Points on a hilly landscape, in no order, each with its height.
From any point a ball rolls to the lowest of the 3 points nearest to it. It stops when none of these is lower. Distance is the straight distance between rows; heights are no part of it.
<346>: [-5 -17 10 -4 -17 13 -43 12 6 -10 -14 -8 7 -4 -5 10 -16 -6 -5 -2]  h=453
<772>: [-1 13 35 9 6 -3 -2 3 -1 -7 -2 -1 -4 7 18 34 -19 2 -4 -27]  h=242
<272>: [43 -20 7 -52 -10 0 5 -1 23 26 1 -20 10 10 -2 -32 11 1 -36 31]  h=359
<42>: [60 -27 3 -52 -25 -20 -4 23 30 2 12 -34 10 25 -27 -3 11 3 -27 9]  h=325
<372>: [12 -17 -15 -21 -22 22 -14 -8 10 3 -14 -15 20 0 1 -34 6 11 -45 19]  h=297
<755>: [50 -14 7 -60 -17 -10 7 4 36 2 5 -11 19 6 -13 -17 19 16 -31 20]  h=269
<113>: [-44 27 -34 24 12 -2 16 -9 -18 -6 14 12 -7 -22 -5 21 6 8 35 11]  h=462
<792>: [1 -11 14 16 -8 15 -38 -16 22 2 2 -13 -3 -2 17 12 -10 -5 -24 -13]  h=215
<150>: [12 -14 12 8 -16 15 -40 -2 20 1 0 -13 1 -2 6 -1 -5 -6 -24 9]  h=563
<498>: [26 -7 12 11 -11 15 -36 -17 26 18 14 -15 -9 2 13 -7 5 -8 -28 13]  h=399
<716>: [-21 8 14 -20 3 15 7 2 -18 -7 -9 -2 3 -11 3 22 -13 -4 17 5]  h=355
<14>: [-12 13 30 -1 7 -3 14 -4 -21 2 -1 6 -4 4 11 27 -7 -3 1 -27]  h=295
<718>: [-14 13 24 -20 8 14 4 4 -10 -16 -15 -8 7 -4 3 28 -12 -1 14 -9]  h=299
<501>: [6 -10 -17 -22 -16 26 -7 -9 16 13 -21 -4 23 9 -3 -31 10 17 -44 22]  h=286
<405>: [-25 21 13 -18 3 11 6 -7 -26 3 -6 3 -2 -7 1 29 -9 -5 25 5]  h=419
<1068>: [33 -18 7 -14 -10 24 -28 -17 23 23 7 -22 -2 -4 12 -18 5 -14 -22 20]  h=651
<23>: [7 -20 -3 -5 -13 24 -28 -1 18 10 -12 -25 10 -2 14 -25 5 -7 -27 19]  h=513
<857>: [-42 19 -31 22 12 -7 15 -15 -20 -3 19 13 -11 -14 -3 24 20 3 32 3]  h=380
<454>: [-5 20 -21 55 30 -34 25 15 -21 -21 11 13 -28 -28 6 -14 -19 4 50 -7]  h=461
<244>: [-18 4 1 15 16 -2 35 3 -32 13 7 8 -17 17 0 -3 7 -37 15 -36]  h=363
<132>: [3 -17 3 10 -12 22 -40 -8 17 15 6 -16 0 -1 9 -11 2 -10 -24 13]  h=500
<552>: [-34 18 11 -17 18 13 12 -4 -28 -2 -2 -1 6 -13 -8 22 -7 3 30 12]  h=485
<917>: [6 44 -3 58 21 -22 8 29 -21 -18 17 11 -24 -17 4 -22 -18 -25 64 -7]  h=584
<868>: [-7 -10 -2 2 -14 12 -42 7 14 -7 -19 -9 4 4 2 10 -12 -6 -20 3]  h=426
<1179>: [31 -13 15 -35 -30 12 -3 -20 59 1 -27 30 18 26 -44 -11 12 43 -16 34]  h=232
<1020>: [-19 -23 -8 -8 -11 18 -27 14 1 -21 -23 -3 19 1 -20 0 -11 0 -15 5]  h=58
<815>: [-20 5 -17 42 21 -5 24 9 -29 1 24 19 -32 8 -1 -10 4 -30 42 -29]  h=346
<583>: [42 -9 7 -41 -23 -6 5 -2 45 -6 -3 9 21 31 -34 -12 21 22 -21 13]  h=199
<445>: [-2 -18 -11 -10 -15 22 -31 2 9 3 -22 -18 21 13 -4 -22 6 9 -34 11]  h=318
<1083>: [8 4 28 10 19 -17 16 5 -12 0 2 13 4 21 21 10 -18 -8 -14 -49]  h=470
<681>: [21 2 15 31 -5 -12 -20 -7 21 -1 19 8 -3 11 17 19 -8 2 -13 -32]  h=353
<278>: [-17 10 -30 46 16 -20 26 21 -27 -6 26 26 -33 1 -3 -14 10 -25 43 -17]  h=341
<605>: [-29 11 -29 38 32 -46 47 0 -13 -27 -18 5 -24 -48 -1 5 -18 16 31 0]  h=541
<486>: [10 13 20 11 15 -17 25 -1 -17 1 -1 6 -5 17 18 18 -15 -6 -11 -37]  h=181
<1130>: [64 -29 18 -48 -19 -24 2 10 20 19 17 -25 8 6 -13 -6 9 -11 -22 14]  h=332
<163>: [-11 13 26 -3 11 -2 17 0 -15 -6 -3 -4 1 2 15 29 -6 -8 13 -22]  h=296
<745>: [42 -15 3 -57 -10 1 8 2 32 -1 -9 -8 25 14 -16 -18 18 11 -30 24]  h=267
<596>: [-34 14 -35 45 30 -44 26 10 -14 -16 -3 15 -19 -34 3 -6 -3 12 38 -6]  h=475
<169>: [-30 13 -14 18 11 1 25 -14 -31 -4 16 13 -14 4 4 15 24 -17 26 -17]  h=233
<707>: [-38 20 -47 32 13 -29 27 -5 -8 -18 10 13 -17 -21 0 17 7 9 26 -1]  h=624
<484>: [-15 5 -1 29 24 -2 28 9 -35 12 14 6 -22 18 2 -15 4 -40 25 -37]  h=357
<1069>: [21 -4 -13 -26 -16 25 1 -5 24 18 -27 9 32 11 -6 -27 9 18 -33 30]  h=280
<722>: [-32 21 8 -1 15 0 19 -19 -33 7 7 4 -8 6 5 21 2 -14 21 -16]  h=362
<878>: [42 -13 7 -53 -14 3 13 -1 35 6 -10 0 26 16 -14 -18 17 14 -32 27]  h=265
<958>: [-9 17 -14 52 18 -19 17 22 -20 -5 21 29 -35 -8 2 -20 -2 -26 59 -18]  h=354
<1107>: [-28 17 20 -11 11 9 14 -11 -32 -2 6 -1 -1 2 13 22 -1 -2 22 -5]  h=440
<1102>: [0 -18 -8 3 -10 25 -39 4 13 4 -13 -12 2 -3 10 -18 6 -5 -30 8]  h=439
<462>: [21 -5 -6 -26 -19 22 -3 -10 23 2 -22 -1 28 21 -10 -27 10 27 -35 26]  h=287
<664>: [-2 -8 -10 -15 -19 28 -11 -6 14 1 -33 5 25 23 -14 -32 8 35 -37 17]  h=406
<669>: [-39 17 -33 33 31 -40 34 -4 -14 -26 -4 13 -21 -47 -1 17 -6 28 30 -2]  h=647
<1014>: [-18 -5 17 -21 4 13 -17 19 -10 -26 -17 -6 11 -12 -21 17 -19 6 12 -1]  h=422
<363>: [48 -31 9 -40 -13 -2 -2 2 19 19 5 -24 15 6 6 -21 19 -3 -25 26]  h=349
<208>: [17 -11 6 12 -13 14 -37 -12 20 18 15 -15 -4 -3 18 5 -4 -8 -22 0]  h=301
<140>: [31 -5 9 -45 -26 10 2 -13 41 2 -22 22 26 25 -25 -21 15 38 -21 33]  h=59
<376>: [-44 16 -22 16 13 10 11 -13 -26 5 23 4 -17 -10 1 19 17 0 25 7]  h=130
<27>: [1 -16 -14 -16 -12 27 -23 0 14 5 -25 2 29 6 -6 -31 6 15 -30 16]  h=298
<1204>: [-20 16 3 1 14 -3 34 -13 -34 8 13 7 -12 7 6 16 11 -18 15 -22]  h=303
<264>: [20 3 -8 -22 -26 21 9 -10 29 1 -33 16 31 27 -12 -28 12 44 -23 29]  h=409
<364>: [-10 -13 -5 -5 -16 22 -32 3 9 -7 -15 -14 10 0 0 -13 -10 -1 -23 4]  h=374
<888>: [28 -26 9 -24 -13 13 -6 -11 16 29 -2 -13 9 -3 14 -21 9 -5 -33 20]  h=476
<487>: [4 5 33 18 -5 -8 -10 -6 4 -3 7 1 -2 12 21 34 -17 2 -16 -31]  h=263
<930>: [-18 15 -26 56 32 -49 40 16 -21 -21 -2 15 -33 -42 -1 -6 -19 17 46 4]  h=508
<164>: [-34 18 -1 -2 12 5 20 -16 -36 5 12 -4 -12 3 9 14 5 -4 30 -6]  h=441
<1192>: [0 -7 22 -6 -5 2 -30 12 1 -16 -5 -8 11 -3 8 20 -25 3 0 -5]  h=217
<904>: [-14 -18 -18 -3 -12 22 -34 14 -2 -11 -22 -10 26 -1 -16 -14 0 2 -24 5]  h=313
<1163>: [19 -16 -6 -23 -12 17 -17 -7 18 14 -12 -12 18 -5 4 -32 1 1 -37 25]  h=335
<1174>: [-22 7 22 -26 7 19 -1 5 -22 -7 -12 -4 8 -8 -23 22 -14 0 26 9]  h=447
<558>: [1 -2 25 18 -7 4 -25 -3 15 -5 5 -5 -4 -1 12 21 -17 1 -17 -12]  h=192
<95>: [1 12 -17 56 23 -32 23 17 -19 -8 15 23 -30 -21 3 -15 -8 -7 57 -8]  h=408
<1162>: [19 3 9 25 -9 1 -40 -9 22 14 22 2 -13 10 22 16 0 -5 -21 -15]  h=244
<361>: [37 -16 12 -25 -7 11 -7 -17 17 37 8 -19 1 5 13 -16 15 -9 -20 24]  h=554
<137>: [-4 10 19 5 18 -10 34 1 -26 9 0 11 -8 13 13 10 -6 -19 4 -45]  h=347
<369>: [-9 -20 5 -8 -9 18 -26 21 1 -21 -16 -21 17 -15 -15 12 -18 2 -3 -7]  h=543
<1191>: [-34 18 -26 15 13 -10 22 -13 -30 1 22 12 -21 -3 -7 16 21 -9 31 -7]  h=321
<591>: [-35 26 -2 0 9 7 16 -17 -33 3 9 0 -11 5 1 18 5 -6 36 0]  h=456
<268>: [10 -9 -2 -6 -13 27 -24 -15 15 25 -1 -12 8 -8 14 -15 3 -10 -37 20]  h=640
<885>: [15 4 12 17 -12 2 -34 -3 27 1 8 -5 -9 7 15 21 -7 -1 -16 -6]  h=212
<788>: [-36 28 -9 -3 15 16 17 -15 -24 3 7 -5 -2 -9 -5 15 2 9 29 14]  h=542
<1131>: [31 -23 5 -23 -10 17 -16 -15 17 26 2 -16 3 -1 15 -22 10 -10 -32 22]  h=550
<491>: [-4 22 -11 64 22 -30 9 34 -31 -20 13 15 -37 -26 1 -26 -14 -13 57 -10]  h=546
<200>: [-16 13 34 -6 5 6 -7 -1 -15 -6 -7 3 0 -8 11 27 -13 -4 11 -14]  h=268
<1021>: [-10 -13 8 -17 7 7 -30 21 -7 -19 -21 -9 21 -7 -23 19 -16 1 5 -4]  h=582
<1050>: [33 -7 -9 -47 -19 14 7 -8 33 9 -21 13 26 17 -10 -22 12 25 -40 32]  h=274
<617>: [-13 0 20 -14 2 12 -29 13 -9 -15 -11 -7 6 -11 -4 25 -23 1 1 -3]  h=249
<499>: [-16 6 -32 44 18 -35 27 18 -28 -11 18 27 -39 -15 -2 -8 6 -12 38 -18]  h=328
<573>: [11 -12 4 10 -17 15 -39 -14 26 14 16 -9 -12 3 17 -7 3 -1 -19 14]  h=382
<57>: [23 -21 -4 -38 -9 9 -2 -2 19 14 -15 -3 25 6 2 -37 10 13 -33 30]  h=375
<66>: [-8 -10 -17 -12 -20 26 -16 -3 6 -5 -25 -1 31 20 -10 -25 10 23 -35 10]  h=330
<438>: [-6 14 -8 50 21 -3 22 14 -25 -3 17 12 -30 -2 -4 -28 5 -46 47 -31]  h=356
<61>: [-4 -1 36 0 -3 7 -19 8 8 -14 -3 -5 4 -2 13 35 -16 -1 -1 -16]  h=229
<731>: [-25 10 -21 27 13 -13 24 -2 -36 7 12 23 -23 8 7 -7 24 -22 26 -18]  h=284
<41>: [-8 -2 32 -9 -2 2 -10 14 -4 -15 -10 1 3 -6 -2 30 -20 -4 4 -4]  h=245
<30>: [42 -10 9 -55 -9 -2 9 6 37 -1 -6 1 24 13 -25 -14 21 20 -30 18]  h=252
<535>: [-34 8 -41 36 18 -47 35 8 -23 -24 -5 14 -22 -35 4 10 -10 13 32 1]  h=182
<45>: [48 -20 -5 -47 -15 -11 4 5 44 -5 5 -20 22 23 -32 -15 16 9 -30 11]  h=300
<1209>: [55 -38 0 -51 -25 -38 -9 18 24 0 16 -40 14 18 -24 -3 6 -1 -22 4]  h=329
<818>: [22 -2 13 21 -13 5 -32 -13 27 15 18 -4 -9 5 14 8 -2 -1 -21 -1]  h=247
<10>: [-32 26 6 -13 11 12 16 -9 -34 14 -2 1 2 -6 4 23 -3 1 31 8]  h=484
<1056>: [0 -1 16 6 -6 6 -38 3 15 -11 3 -8 0 -1 8 20 -13 -3 -8 -10]  h=202
<56>: [-11 -15 1 1 -9 16 -43 8 8 -12 -11 -9 9 -6 -11 9 -14 2 -17 -8]  h=471
<40>: [-39 21 -38 20 10 -15 21 -7 -18 -11 17 18 -19 -17 4 29 14 12 36 -6]  h=493
<911>: [-14 17 16 6 10 0 30 -14 -32 11 7 5 -5 15 13 17 -3 -17 18 -27]  h=331
<136>: [-31 1 -29 33 15 -15 29 3 -28 -6 14 20 -26 -11 -1 4 12 -16 33 -14]  h=302
<1073>: [3 13 19 25 28 -11 40 6 -14 7 5 2 -4 18 12 4 -12 -21 -11 -49]  h=510
<533>: [-3 14 -16 57 19 -43 28 25 -23 -20 20 22 -24 -24 1 -27 -22 -8 53 -2]  h=478
<1044>: [34 -8 7 -37 -17 7 8 -14 41 0 -19 14 36 28 -33 -16 13 33 -17 27]  h=129
<1018>: [-35 10 -38 42 12 -33 24 10 -23 -8 12 17 -18 -28 4 4 1 3 37 -9]  h=538
<692>: [35 -19 10 -11 -12 13 -17 -19 17 42 15 -17 0 8 16 -10 5 -14 -19 16]  h=598
<301>: [-37 23 -37 35 15 -35 23 2 -9 -21 5 19 -18 -21 -8 14 6 19 35 -3]  h=717
<1123>: [55 -25 18 -46 -19 -15 -3 5 29 21 9 -25 14 5 -3 -15 6 1 -27 15]  h=338
<678>: [-4 15 24 5 7 -12 16 -8 -17 2 -2 4 0 15 13 23 -16 -4 -3 -41]  h=309

Call two points neighbours if one is among the 3 nearest of the other. Go from one point of each pair to the other, from neighbour to neighbour, staying as low as possible. Name the highest point that can't be avoided.
<140> / <1020> -> <445>
<200> / <535> -> <930>
<376> / <558> -> <137>
<200> / <486> -> <678>
<169> / <376> -> <1191>

Where does a ball stop that starts at each point below?
<692> -> <30>
<66> -> <30>
<150> -> <558>
<533> -> <169>
<1068> -> <30>
<268> -> <558>
<361> -> <30>
<573> -> <558>
